A landscape with many peaks, sampled at points; each row gives a point and its height.
From any point a climber takes the steepest step (rise divided by distance) to one of its 2 nearest points. It stops when none of these is higher. Distance is the straight distance between rows; heights are no part of it.
(485): [ 10   4   8  16  22   7 -19 -18 -21   2 -19 -31  -9 -30   3 -44  -9  15
 -25   2  38 -17 -16  29 -13  -6  27   2  15 -28   9  10  -1 -35   7   2
  -8  -3 -15 -16   3 -24 -11 -27 -16]  (h 38.2)
(631): [-35  -6   2 -29   6 -15  14  10  30   2  27  13  28 -14   7  20 -14  13
 -11   6  -8   6   9   9  -9  -6   9  -8 -42  29 -12   6   3  -7  14   5
  41  24  -9   9  -1   6   7  -7  18]  (h 13.5)
(997): [ 23  27  -8  12 -26  25 -11  15  25   1  15   2 -14  18 -30   4  -4   4
  21  -6 -31  29  -1 -35   4  -7 -53 -20  25  25   7 -31  -5  22  -5   8
  12 -12  24   4   0  29   8  -2   9]  (h 54.0)
(333): [  8  -1 -19  -9   9 -10 -17  10 -33  -6  -1 -20   0 -25  -5  -8   5 -16
  -7  -5  44  -4   3  18 -19   1  18  15 -20 -38  10  17 -30 -28 -13  -6
   8 -23   6   9  -8 -14  -3  -6 -14]  (h 59.2)
(497): [ 23  -3 -21  23   0  -7  -6   6   0  13  -5  -7  27   4 -24   5  27 -16
  10 -17  21   6 -24  -3 -19   9 -24  10   8 -23  18  -5 -44   2 -25  -1
  22 -22  41  19 -10  19  25  14  12]  (h 61.5)
(875): [ 18  14  19   8  -3  16  -9 -25   2  12 -15   4 -11  18 -18 -14  39 -39
  -3 -35  13  -3 -21 -14  -4  26 -17   6  -1 -39  21 -11 -21  22   7  13
  -9 -26  55  -7 -16 -12  10  15 -39]  (h 53.5)
(10): [-17  -4  -2  -4  20   1  -2 -18  27  -8   7  -9 -15 -36  23 -23  -9  40
 -36  12 -17   5 -20  14  -5   1  14  -5  -6  21   8  19   4 -21  43  -6
   8  28 -22 -12  15 -13 -12 -15 -10]  (h 26.1)
(651): [ -5 -19 -20   8  21 -25 -35  -4  -6 -18  -5   2 -23 -32  12 -34 -18  16
  10  18  -8 -11  -5  26  -3 -19  24   4  14   6  -7  14   5 -15  21 -12
 -22  16 -33   2  12  -5 -19 -36  -1]  (h 42.0)
(374): [-13  -2   2  -5  -4  13  23 -14  -9  18 -24   8  30  24  -6  17  14 -21
  -2  -2  48  -7 -11   5   4  -3  13  11 -19 -10  -5  -2   0 -16 -24  -5
  12  -9   4  -7  -5 -14  11  14   5]  (h 70.3)
(1097): [-41 -10  20 -25  34 -18  29 -17  22 -16  -6  28 -23 -14  28   9  -4  27
  -6  19 -20 -19  10  20  -5   1  31  24 -20  40 -15   6  25   3  28  12
  -5  41 -21 -24  18  -5 -15   0   4]  (h 22.0)
(82): [ 31   2 -14  27 -17  39  55  -7  11  27  -1 -14  33  16  11 -21  19  19
 -37   7  30   4 -28   0  -5  -5  -7  -4  16   2  -2  -4 -17 -11 -27   0
  -9 -10   0 -21  12   5  -1  13   9]  (h 36.6)
(898): [ 13 -15 -26  27   5 -29 -58  10 -32 -14 -20  -6 -30 -17  13 -29 -33  -6
  29   9 -22  -9   9   5  13  -5  15   2  43  -2 -15  19  22  -5  -1 -24
 -27 -14 -29  22   5   7 -10 -30 -10]  (h 55.2)
(44): [  6   3 -13 -17  -1 -15 -30  27 -65   6   6  -9 -34 -20   1   3   1 -34
  15  -8  -4  -6  26 -14  -4   6  13  11  -2 -39  -5  11 -17   3  -2   0
 -16 -18  -1  21 -13 -14  -5   1 -21]  (h 50.8)
(385): [ 13  -3 -15  20  -1  24  38  -8  22   9   2 -21  11 -17  17 -33   0  45
 -49  17   2   7 -26   7   9  -9  -7 -14  15  18   6   5 -13 -17  11  -4
   3   2 -15 -19  23  -3  -8  -8   7]  (h 44.3)
(168): [ 25   9 -13  22 -19  22  10  -1  10   6   1  -8  15   7  -6 -13 -12  22
  -6  10   1  18 -22  -7   8  -7 -22  -1  19  14   4 -15 -12   9  -9  -2
  -1 -13  -7 -13  16  13   0  -1  25]  (h 8.6)
(753): [ -8  -8  -4 -13   1  -3 -10  -7 -32   5 -21  16   6  23   7   8  -6 -19
  21  11  18 -12  10   3  10  -1  15  10  -4 -10 -15  -3  19  10 -22 -11
  -8  -2 -19 -10   7  -6   2   8  16]  (h 51.8)
(1157): [-20  19  48 -39  -9 -44   9  29  28 -21  24  13  21  -7 -18  46   7 -27
  43  -8 -27  14  40 -16  -7  -7   5 -38 -26 -28  14  13 -16 -12  21  31
   4  16  40  40 -48   2   5  -3 -17]  (h 24.9)
(848): [ 12  -1   2  16 -18  22 -32 -10  -9 -21   2  -7 -23  22   7 -12 -15  12
   7   6 -18   4  -9 -10  22  30 -19   8  22   6   0  -9  10  26   2 -21
  -6 -14 -12 -12  11  -1 -14   3   0]  (h 56.4)
(679): [ 27  -2 -12  17  -1  21   5 -19  -7  15 -23 -21  22  15  -9 -22  26  -3
 -16   1  47 -10 -16  15 -17  13   6  17  12 -21   2  -3  -7  -7 -21  -7
  -9 -20   8 -11   0  -7  12   5  -3]  (h 66.0)
(758): [-18  -8 -13 -20   9 -29 -24  43 -34 -13  18   0 -44 -36  10  14  -2 -14
  15   2 -46   6  39 -12  -8   2  17   5 -12 -26  -4  20  -8   5  23   2
 -24   7 -15  31 -16  -8 -13 -12 -22]  (h 44.2)
(506): [ -4   1  -1 -31  -7  -9  -9  17 -41   5   2  15 -14   4 -12  23   9 -42
  22 -11  -6  -4  21 -12   1   5   4   5 -15 -33   0   6 -14   9   0  12
 -13 -17  12  22 -19 -16  -1   9 -10]  (h 53.3)
(286): [ -5 -10  -5  10   8   4  47  -7  22  16  17  -8  32 -32  12  -8  -5  30
 -50  -2  17   4 -28  -2  -8 -12  25 -24 -24  19   5   2   0 -29  12   7
  25  -1   3  -7   4  -6  -1   9   0]  (h 41.6)
(210): [ 29  10 -23  33 -21  23  -3  -3  15  -1   4 -17  -3  -5  -9 -27 -18  24
   0  15 -11  14 -11 -12  14   5 -49   0  43  32   5 -11 -12   8  -6 -19
  -1 -17 -17 -10  19  16  -5 -10  22]  (h 7.8)
(136): [ 13   2 -22  19   5  16  30  -2  31  10  28 -23  12 -28  -2 -32  -6  36
 -39   4 -19  14 -34  -3   4  -8 -24 -21  10  13  14  -8 -19  -7  18   1
   9  -6   3  -3  17   7   1   5  14]  (h 47.5)
(457): [-24 -10 -11 -26  34 -42 -11  -2   2 -23   9   0 -26 -52  24 -16  -7   3
  -6   3 -12  -5  10  23 -27  -8  37   4 -18  10  -7  39  -5 -29  38 -10
 -13  38 -21  15   2  -1 -29 -36 -21]  (h 16.0)
(201): [-27  13  28 -46  -1 -36  10  34  38 -21  35  13  44  -6 -13  50 -10 -27
  21 -10 -20  22  40 -11 -10  -5  -2 -39 -36 -18   0   2   0 -16   9   9
  40  18  27  39 -38   6   2  -3  -6]  (h 21.2)
(1093): [-15   3   8  -4  -6   6  38   8  14  12   3  17  17  24  15  10 -10  26
  -7  19  15   0  -1  19   8 -20  10  13 -15  32 -20 -15  15  -1 -17  -7
  11  18 -24 -29  23  13  -1  -6  30]  (h 10.6)
(821): [ 16  18 -18  20 -13   0 -45  16 -10   2  -1 -13   0   6 -25   5 -19  -7
  26  -1 -19  19  -2 -16   2   3 -25  -1  18  10   8 -21  -7  27   2  -1
  15 -27   5  14  -5  12  12  -2   9]  (h 57.4)
(1090): [ 17  24   2   6 -22  14  -2   9  25  11   8   9   3  26 -32   4   9  -1
  15 -20 -12  26 -16 -27  11  -4 -33 -18  -4  -2   9 -26 -15  20   1  16
  14 -14  32   3   4  26  11   6  13]  (h 56.9)
(578): [  1  -2  -1  17  24  -7 -20 -15  -8 -12 -17 -11 -10 -30  17 -43 -10  19
 -10  15  21 -12  -5  37  -3 -10  26  -4  15 -12   3   9   5 -24  11 -10
 -24  10 -28 -13  11 -14 -23 -34 -10]  (h 38.0)
(792): [ 16  -1 -10  31  -9  28  51  -3  18  11  -3 -19  18   5  29 -36   4  43
 -43  17  21   1 -23  14  10 -17   2 -12  20  17 -10   0  -9 -17 -20  -4
 -12   8 -26 -31  16  -1 -18   0  10]  (h 39.9)
(1065): [-15  11  35 -22 -24   2  10  10  26   6  -4  27   2  31 -44  37   2 -15
  41 -13 -30   3  16 -21  23 -21 -12 -25 -12   4  17  -2   8  18   8  41
  -5  16  12  14 -20   4  22   3   9]  (h 21.9)
(458): [-34   0  14 -41   8 -35  12  22  30 -10  35  14  26 -10  -4  34 -12  -9
   8  -4 -21  12  26   0 -15  -2   1 -22 -37   3  -6  10  11  -9  13  10
  37  26  12  28 -19   8   7   1   8]  (h 17.8)
(1041): [ -9   9 -14  -1  -9  -6 -39  32 -26   0   2   6 -15  24 -19  22 -16 -27
  41   7 -44  -5  29 -20   8   2  -1  -8  20  19 -16 -17  25  27 -12   5
   9 -12  -4  35 -13   4  12  -3  11]  (h 45.2)
(1023): [ 18  16  24  15 -23  37 -10 -17   1 -16  11   3 -30  10  -4 -14   5   5
  -1 -11 -15  -1 -19 -11  22  34 -39   7  15 -17  31 -10 -10  38  17   0
   2 -19  32 -16  -4  -3 -11  18 -24]  (h 51.3)
(421): [ 33  11 -20  26 -29  37  56  -1  13  28   1  -3  31  30  -4  -8  23   9
 -16  -9  27  10 -31 -14  -4 -16 -33  -7  11   7   3  -7 -23  -2 -30 -10
  -7  -2  13  -5  16  17   8  17  16]  (h 35.3)
(628): [-23 -14   6  -7  10  -2  63  11  30  14   5  11  23  -5  31   6 -10  35
 -27  11  19   4 -10  12  -4 -23  18  14 -18  44 -21  -4  11 -18 -14  -7
  23  34 -22 -24  13  14   2  -3  18]  (h 14.4)
(944): [-29  -2  11 -17  -2   9  25  25  10   8   8  25  19  29  -6  22 -19   5
   7   7   9  -3  10   7   7 -23  -9   3 -14  39 -15 -12  23   1 -25  -7
  33  29 -21  -6  13  21  10  -6  34]  (h 7.5)
(655): [ 28  -6 -19  25  -5  -6 -25  -1 -12  10 -11 -21   7 -10 -23  -7  14 -14
  -1 -10  26   8 -18  10  -4  13 -17  15   5 -25  11  -2 -32   8  -7   4
   6 -29  15  10 -12   5   9   3   0]  (h 63.1)
(395): [-13  -8   4  -4   1   7  70   4  36  20  31  -1  42  -5  16   7  -1  21
 -45 -15   2   5 -21 -18  -3 -27   8 -22 -28  31  -3  -6  -2 -28   7   5
  30  14  15   5   9  15  10  14   9]  (h 47.4)
(597): [ 10  10 -33  23 -12  -1 -18   0  20 -11  10  -8  -9  -2  -7 -21 -22  27
   4  27 -34  21   0  -1   8   0 -23  -3  26  51   1 -19   9   4   3 -12
  11  -3 -30   1  13  19  -5 -19  17]  (h 6.2)
(189): [-24  -1  30 -47  18 -38   6  12   8 -25  31   9 -15 -40  -1  47   4  -4
  -4   0 -38   9  56  -7 -26   8   5 -13 -29  -7   7  36  -1  -3  34  20
 -14  17   4  34 -42 -12 -12   9 -30]  (h 32.6)
(903): [-34   1  41 -35   3  10  37 -26  -2  10 -22  27   3  12 -14  34  10 -26
   3 -12  21 -20  13 -10  16  -6  19  10 -31   7   0  13   8  -4   7  14
  -8   6   2 -11 -18 -27   8  18 -11]  (h 57.2)
(95): [-30 -11   8 -10  10  -7  21  -4  -5   6  -9   6  26 -10   9  16  -7 -11
  -8  -1  38  -9   0  14  -7  -9  29   8 -33   1  -8  10  -7 -33 -13  -7
  25   2 -10  -3   1 -13   1   0  -1]  (h 68.6)
(162): [ 42   5 -22  34 -19  30  22  -8   9  19 -10 -10  32  45 -14   0  24   3
   0  -5  29  17 -15 -15  -8   8 -44   8  31   3   7 -10 -14   8 -50 -16
  -4  -8   9  -9  15  28  13   9  28]  (h 34.0)
(961): [ 56   6 -22  40 -23  18 -15 -16 -15   1 -24 -17  30  26 -14   7   7   2
   8  -5  17  11 -11  -3  -4  25 -42  14  43  11  20 -11  -4  24 -45 -22
 -13 -14   1   3   8  31  15   3  25]  (h 32.7)
(275): [ -7 -17 -10   0  17 -32 -24  -1 -32 -10 -11  20 -46 -11  35 -24  -9 -12
  24  10 -12 -30  24  20  -1 -14  27  -3  18 -21 -31  17  36 -18   6 -16
 -40  21 -23  -4  20   0 -22 -26  -6]  (h 55.9)
(1007): [ -1   3 -16   7 -14   6   1  13   2   6  12   3  23   7 -17   8  -5  18
   4   8   5  15  -4  -2  -1 -18 -13  -6  -5   8   1 -13  -3   3 -13  -7
  20 -13  -3  -2   8  17   7  -1  31]  (h 9.6)
(93): [-27 -18   6 -28  26 -10  44 -11  50   3  28   1  17 -26  33   8 -14  33
 -53   0 -14  11  -2   0 -14   1  16 -10 -35  44 -13  20  15 -22  22   6
  22  28  -2  -1   0  -2   3   3  -4]  (h 27.9)
(1137): [-10  -5  11 -14   1  -5 -10  -9 -32 -13  -4   9 -42  -8   8   2  -3   4
  14  10 -10 -22  18   1   9   6  24   9  -4 -14  -9   5  23  11  12   2
 -25   6 -23 -15  10 -28 -17   4 -11]  (h 45.4)
(180): [-13   0  -5  -4   1  -5 -26  13 -13 -10  12   0 -32  -1 -14  13 -12   7
  24  11 -48  -4  22 -11  12   9   5   0   2  -3   5   0  13  32  18   8
  -4 -11 -10  20 -11 -13  -2   1  -8]  (h 36.4)
(1094): [  1  -6 -26 -12  -4 -24 -35  58 -65  -1   0  -3 -46 -30  24   5 -14 -31
  15   2 -32  -7  30 -10   2  -5  13   5  15 -32 -13  20  -9  -2   7  -9
 -18  -9 -13  32  -8   6 -10 -18 -18]  (h 48.0)
(1057): [ 23  17  14  14 -29  40 -20 -19  -6 -17   7  -2 -26  31   2  -3  -3   0
  15  -4 -25   3 -16 -28  25  30 -43   2  25   7  13 -14   3  38   4  -5
  -8 -24  15 -17   9   3  -5  11  -7]  (h 53.0)
(1038): [ 28   0   7   9 -16  38  -3 -40 -11 -15 -20 -21   9  35  18 -21  19  -6
 -16  -2  30   3  -8  -6  17  32 -17  14  24 -21   0 -14  19  18 -26 -14
 -30  -7   0 -22   6  -7  -3  20 -10]  (h 59.4)
(945): [-18  -4 -11 -14  -2  -6   5  16  14   3  23   7  32  -9 -10  14  -6  11
   3   3   1  11  -2  14  -7 -14   6 -16 -26   7  -6   0  -8 -10  -1   3
  39  -2  -3  10  -3   5   6  -1  24]  (h 10.8)
(509): [ -9   6  17  -9 -17  11  39  -8  27  25   3  14  33  18 -19  21  15 -14
   0 -18  15   9 -11 -19  14 -17   7 -18 -39   0   2  -5 -10 -20   3  20
  22  -9  31   1  -5   0  18  19  -8]  (h 57.9)
(980): [-16  26  23 -31 -27   7  26  22  46   5  11  18  16  35 -37  27  -4   0
  15  -4 -22  18   8 -22  16 -34 -22 -25 -21  18  10 -13   8  10  11  30
  12  28  18   2 -11  19  12  -4  24]  (h 17.7)
(1081): [ 28   3 -10  24 -12   6 -42 -15 -26 -17 -14 -15 -12  12   5 -18 -10   4
  12  -1  11   6  -4  -2  13  23  -9  15  36  -2   1  -8  17  20 -15 -15
 -22 -22 -15  -7  11   4  -7   5   5]  (h 60.5)
(745): [-23  -9   7  -8  16   2  40 -22  35  12  18 -12  14 -47  21  11  -2  25
 -55  -9   3   5 -16 -12  -4  -6  27 -17 -25  24   0  12  11 -29  19   9
  18   9   5  -3   1 -15   4   5 -20]  (h 36.5)
(355): [ -7   3  11   8  15  14  -7 -21  14 -15  -2 -12 -21 -22  30 -36 -10  41
 -28  21 -16  -5 -25  16  14   7   1  -3  12   2   5   9  10  -9  33 -14
  -6  19 -23 -28  22 -17 -22 -21 -10]  (h 29.6)
(835): [ -7   5   6  -6 -15  10  47   3  34  22  14   9  35  15 -10   9   7  13
 -20  -4  13  12 -19 -10   1 -27  -4 -14 -28  15  -3 -19  -1 -14  -2   4
  18  -3  18   5   3  11  17   9  16]  (h 53.2)
(241): [ 13   4   5  20  -3  32  27 -24  16  17   1 -27  10 -20   5 -33  12  13
 -52  -5  19   0 -28  -1  -4  -1   8 -11   5  -4   8 -11  -6 -20  11   9
  14 -15  21 -11   2 -24  -6  10 -26]  (h 38.1)
(549): [ 17   5  17 -10  -2  17 -12 -21 -28   9 -19  -5 -16  21 -22  -2  28 -42
  11 -25  20 -14  -6 -11  -1  26  -6  16  -2 -39  16  -8  -3  21   3  10
 -21 -19  30  -7 -22 -18  11  18 -35]  (h 54.6)
(1030): [ -9  12  46 -37   7 -44   6  34   6 -27  33   9   5 -23 -11  47   5 -11
  27  -1 -38  16  55 -11 -11  -4  -7 -28 -22 -23  11  22 -10  -3  27  25
 -15  14  28  41 -53 -11  -1  10 -27]  (h 28.0)
(770): [ 39   4  -8  42  -2  29  31 -13  20  21 -15   0  14  22  -7 -34  52 -13
 -21 -28  17   1 -45 -23 -14  12 -26  -3   9 -19  19 -18 -33  -1  -7   2
  -1 -22  61  -5   0  14  22  18 -15]  (h 51.4)
(1020): [ -5   1 -11 -23 -12  -1 -16  11 -26   7 -12  10  15  28 -17  27   7 -42
  37 -10  10   7   8 -15   1  -5  -8   5 -16 -21   0  -6 -12   5 -18   3
   7 -11  14  25 -16  -6  15  13   0]  (h 57.0)
(983): [ 12   7 -20   5  -7   0 -34  16 -25  11 -13  -1  32  32 -23  35   9 -37
  42 -18   8   9 -11  -9  -4   5 -25   4   7 -20   6 -16 -22  11 -33  -8
  11 -15  22  24 -15  14  25  10   9]  (h 53.6)
(423): [-16  -4  35 -30   6  -1  24 -22 -29  -1 -10  17 -26   8  -6  21  13 -18
   7   3   6 -29  23  -2  10   5  27   9 -13 -10  -6  16  18   6  -3  11
 -26  -3 -16 -13  -7 -31  -9  14 -12]  (h 50.6)
(911): [ 19 -10 -23   5  -2  -8 -57   6 -44  -2 -10 -14  -8   4  -5  -3 -13 -16
  29  -3   1  -7   8  -3   2  16   0  17  25 -15   1   0   0  11 -21 -15
 -17 -29  -7  13  -1   2   3  -1   0]  (h 65.1)
(1086): [  7   4  30   3  -8  24 -22 -14 -20 -11   7 -15 -37  -7  -6  -6   1  10
  -3  -7 -15 -13 -12  -1  13  26 -17   2   1 -28  27   1  -6  29  24   3
  -7 -19  10 -15  -5 -24 -13  14 -32]  (h 49.9)
(1092): [  6  -6  -7  17   9   2  -2 -17 -23   0 -23 -13  23   2   2 -12   1  -3
  -9   6  52 -13  -2  38 -12   5  24  16   6 -22  -4   9  -1 -25 -30 -13
  -6 -12 -13 -15  -1 -11   6  -1  -4]  (h 63.0)
(710): [-33 -21   6 -15  29  -8  62   2  49   8  16  11  20 -21  45   6  -8  36
 -53  -2   4  -1 -16   8 -10 -14  28   9 -27  55 -16  11  11 -20   2  -7
  31  45 -18 -12  13  19  10  -3   7]  (h 19.7)
(337): [ 22  15 -18  18 -21  15   3  -1  34  -8  33  -6  -2 -18 -10 -18  -2  23
 -20   0 -31  20 -24 -17   6   0 -42 -24  11  15  12 -15 -28  14  27   5
  15 -16  19  -4  11  17  -7   5   8]  (h 49.6)
(791): [ 35  -5 -26  27   9 -10 -41  11 -31   5 -17 -25  -2 -12 -11 -16  13 -34
  -3 -18  37 -11 -14  13 -16  27 -17  29  28 -35  16   6 -36   4 -23   1
  -6 -31   8  14 -16   2  16  -8  -7]  (h 61.4)
(49): [ 23   6  -6  24  -5   2   9   4  33  17  -2  12  34  24 -24   0  37 -22
   2 -36  12  20 -26 -23 -17  -7 -18  -6  -9 -24  15 -22 -40  -6 -18   2
  22 -17  52  10  -7  26  24  14   9]  (h 60.2)
(155): [ 21   4  10   0  -6  30  -9 -36 -21   2 -21 -10   2  37  -6 -11  27 -24
   0  -9  28  -1  -7 -12   1  31 -13  17   8 -25   2 -13  12  22 -16  -6
 -26 -18  18 -13  -3  -7   7  16 -15]  (h 56.7)
(877): [ -7 -13  -7   7  12 -14  -6 -10 -35  -8 -29   3  11  12  21   0  -5 -11
   5   9  43 -16  11  36   0  -4  36   2  -1 -22 -21   7  18 -20 -31 -15
 -13   0 -19 -11  14  -2  -9  -4   8]  (h 58.5)
(863): [-22  12  32 -17 -20  11  11  17   6  -8   3  22 -12  33 -43  31   5  -4
  43  -6 -50  -7  26 -16  22 -21 -23 -15   6  23  11  -2  15  34  11  37
 -14  13  -5   3 -24  -5  16  11  13]  (h 25.9)
(137): [-21   6  21 -20  -1  -9  -8  21  11 -11  22  15 -12  11 -24  29  -5   9
  31   6 -58  -1  33  -4   6  -5  -8  -7  -8  11   7   1  17  30  23  26
  -7  16 -10  20 -24  -6  -1   4   7]  (h 31.3)
(462): [ 13  12 -16  18 -12   8 -55  29 -27   3  -8 -10  -9  21 -17   9 -19 -20
  39   3 -42   6  15 -24   4  10 -12  -6  38  33  -8 -19  16  35 -23 -11
   8 -29   2  35  -9  19  22  -7   2]  (h 51.9)
(827): [ 37   4 -10  28  -4  33   7 -34   1   3 -19 -27  25  27  12 -25  18   4
 -26   7  41   4 -12   7  -4  19 -10   9  21 -20  -1  -2   8   9 -33  -6
 -20  -7  -3 -21   6  -5   2  15   2]  (h 62.8)
(786): [ -4 -21  -4  11  21 -26 -22 -13  -6 -23  -7  17 -40  -2  39 -29 -10  13
  18  17 -21 -32   7  31   5  -6  17   1  22  -2 -23   7  41   2  28 -20
 -35  39 -30 -19  28   4 -26 -14 -13]  (h 47.7)
(231): [ -2 -18 -10  10  13 -28 -31  -8 -38 -14 -21   7 -21  -1  30  -7 -10  -7
  16   7  13 -17  20  22   1  -7  30  -1   8 -25 -25  14  30 -11 -18 -15
 -29   5 -28 -12  24  -7 -20 -10   7]  (h 62.9)
(560): [ 50   7 -28  43 -22   7 -28   4 -11  -6 -18 -12  17  13 -22  -1 -14   4
  10   3  -1  11   5   2   2  12 -25   2  47  23   8  -5  -6  11 -49 -19
   0 -17 -13   1   7  25  17 -10  30]  (h 31.4)
(800): [-14 -13  -1   0  20  -3  -3 -27  10 -22 -11   5 -18   1  36 -20  -7  37
  -3  26 -12 -14   0  20   7  -3   7   1   7  22 -15   1  27   2  28 -15
 -15  31 -29 -24  25  -3 -21 -11   2]  (h 36.7)
(777): [-19   4  18 -25 -10   0  19 -11  -2  17  -9  20  10  13 -20  26   7 -26
  12 -12  19  -2   5  -3  16  -6  10  -1 -34  -6   1  -2  -5  -8   4  12
   5  -5  14  -2 -13 -14   2  13  -3]  (h 63.5)
(886): [ 31   2   8  19  11  10 -18 -15  13   9  -2 -19 -11  -4 -14 -30  33 -34
 -23 -31  34  -4 -21  -5 -18  26 -20  17   4 -45  19 -17 -32   6  11  17
  10 -29  51  -6 -17  -7  15  17 -41]  (h 52.7)
(46): [-34  -6  28 -17  10   0  32 -23   0  10 -19  10  -6   3  23  10   0   1
 -24   8  36 -18   7   6   7  -8  37  11 -13  17 -21  -4  21 -15  -4   2
  -6  11 -14 -33   0 -24 -10  12 -10]  (h 32.5)
(896): [ 25  -4 -26  29  -2 -21 -58  21 -40  -1 -19 -14 -19  -3   7 -12 -23 -14
  31   6 -17  -6  17   2   9   6   4   5  47  -1 -10   8   7  11 -25 -23
 -17 -28 -19  27   2   9   7 -22  11]  (h 60.6)
(473): [ 12  23   0  11 -26  31  -5   7  31 -13  27  -5 -15   5 -13  -8 -10  20
   8   7 -45  20  -5 -22  14   7 -58 -12  14  22  15 -25  -7  26  14  -3
  19 -13  16  -9  13  18  -6  -2   4]  (h 51.5)
(350): [-14  -5  33 -10  -2  19  35 -27   0   6 -24   7   6  29  20   2   9   2
 -21  13  38  -4   4  -2  17   2  17  14  -2  13 -16 -10  30  -1 -17   1
 -17   7 -15 -35   6 -20  -9  14   3]  (h 37.9)
(85): [-29 -10   4 -31  20 -40 -12  17  -6 -19  23   3 -37 -40  10  29   0   5
   2   2 -48  -4  42   1 -21   4  17  -6 -23  -5   2  32   1  -1  32   7
 -14  24 -14  25 -16 -16 -18  -5 -20]  (h 38.8)
(55): [ 27  -6 -26  34   3  -9 -41  17  -9  -1  -1 -19   1 -21 -21 -14 -15   5
  13   3   2  14 -15   7   3   8 -16   6  21   0   9  -2 -30  13   0  -5
  13 -25  -1  13  -6   5  11 -11  10]  (h 60.7)
(779): [-16 -10 -16 -20  21 -33 -26  15 -30 -16   7   2 -51 -49  23  -5  -2 -10
  -1   9 -23 -12  22  14 -22 -12  36   3  -8 -16  -7  29   3 -28  29  -6
 -27  25 -11  15   5  -4 -34 -33 -18]  (h 13.4)
(518): [-56   0  29 -40  -3 -10  18  36  15   2   7  29  24  23  -5  35 -22 -13
  19  -3  -1 -13  14  12   5 -24   4   7 -34  25 -17  -3  17  -6 -16   7
  38  39 -14   7  -7  10   7   1  31]  (h 4.3)
(7): [-54 -13  21 -44   5 -16  22  24  -4  -2  -1  35  -1  13   3  41 -17 -26
  23   9 -12 -24  25  15   3 -11  20  18 -23  20 -24   5  17   0 -11   3
  19  26 -22  -2  -9   0   7   3  27]  (h 1.8)
(507): [  5  -2  15 -13 -13  21  11 -24 -12   1 -16   9   6  42   1   6   1  -7
   9   6  22  -6   6  -9  26   6   0  13   2   2 -10 -13  29  30 -18  -5
 -28  -4 -11 -20  12  -8  -5  19  13]  (h 45.1)
(1085): [-39  -8  22 -21  31 -15  25 -15  -4   1 -12  22 -22 -16  29  17 -10   6
  -4   8  13 -24  15  20 -13   1  45  18 -18  17 -16   6  27 -13  13   7
  -5  22 -20 -28  12 -12 -14   2  -7]  (h 28.1)
(182): [ 21  14  -3   8 -16  -7 -13   8  30  19  -4  13  15  24 -27   5  27 -19
  24 -22  -2  28 -17 -26  -2  -6 -28 -18   1 -19  21 -31 -30  12  -6  20
  16 -11  56   4  -6  32  19  12  10]  (h 58.8)
(754): [ 11   1   8  23  15  17   5 -20   8   9  -9 -31   7 -34   5 -35   3  25
 -41   5  25  -1 -24  18  -4   0  22  -6  15  -9   9   2  -5 -22   4  10
   3  -6  -7 -18   7 -30  -6  -9 -11]  (h 40.0)
(285): [-16  -8  -7 -11  12 -15 -13  -2 -16   0   7  -7   8 -32   2   5  -5  -7
  -8   1  20   3  -2  20 -11  -1  23   0 -29 -14  -4  19 -11 -25   1   1
  15  -5  -6   7  -4 -14  -3 -10  -3]  (h 62.4)
(396): [-39  -8  14 -35  14 -21  27   2  34  -1  11  25 -14   5  15  20 -13  27
  -4  16 -26  -7  19  10  -9  -3  10  21 -21  40 -16  -5  29  10  17  11
  11  47 -21 -11   7  13  -1   3  20]  (h 14.8)
(54): [-18  -9  -1 -10   5 -19 -22   5  -9 -15   5  13 -42 -11   8   7  -7  13
  19  13 -42 -16  19   3   2   0  13   2  -3  -4  -4   9  20  16  25  -8
 -14   7 -20   3   9 -15 -18  -4  -7]  (h 40.7)
(930): [ -2 -10 -32  21  12 -31 -42   7 -13 -19  -6   1 -17  -6   6 -31 -29  11
  30  17 -21  -7   5  17   4 -14  22   3  29  20 -13   8  12  -4  12 -23
 -14  13 -26  14  15  10 -13 -33   5]  (h 47.9)
(642): [ 24  -1 -21   8  10 -12 -37  20 -57  -7 -14 -27   0 -20  -3 -16  10 -33
   3  -6  40 -18   2  14 -16  14   4  22  13 -45   8  28 -37 -29 -21 -12
  -7 -14   1  14  -2  -7   7 -12 -10]  (h 60.0)
(684): [ 34   4   1  36   6  16  -3 -18  26  17  -1  -8   1  -2  -5 -35  41 -11
 -24 -29  17   8 -37 -13  -9   5 -18  -6   6 -25  20 -20 -34   7   9  14
  11 -31  63  -1   4   8   6  25 -23]  (h 52.0)
(329): [-21 -13  -8 -19  35 -27  -3 -21  32 -10   9  -1 -12 -50  27  -8 -13  26
 -33   6 -15   6  -3  18 -25   8  24   1 -21  21   0  30   8 -24  38  -6
   2  42 -16   2   7 -11 -13 -25 -14]  (h 21.1)

For each start below, name the point where the climber stops.
(337): (655)
(560): (655)
(886): (679)
(329): (231)
(578): (911)
(168): (1020)

Call two points neighbours if one is among the 2 nearest of the other. Go from one point of each pair to the other, from neighbour to neighbour, staying as high as possible. Name the lowest point that can't be avoided.
(231) and (777): (770)
(231) and (679): (877)
(777) and (1020): (983)
(655) and (374): (333)
(911) and (754): (578)

Two climbers start at each pair of points below. Name the first point that both come to, or write never.
(210) and (136): never
(597) and (385): never
(1030) and (779): (758)
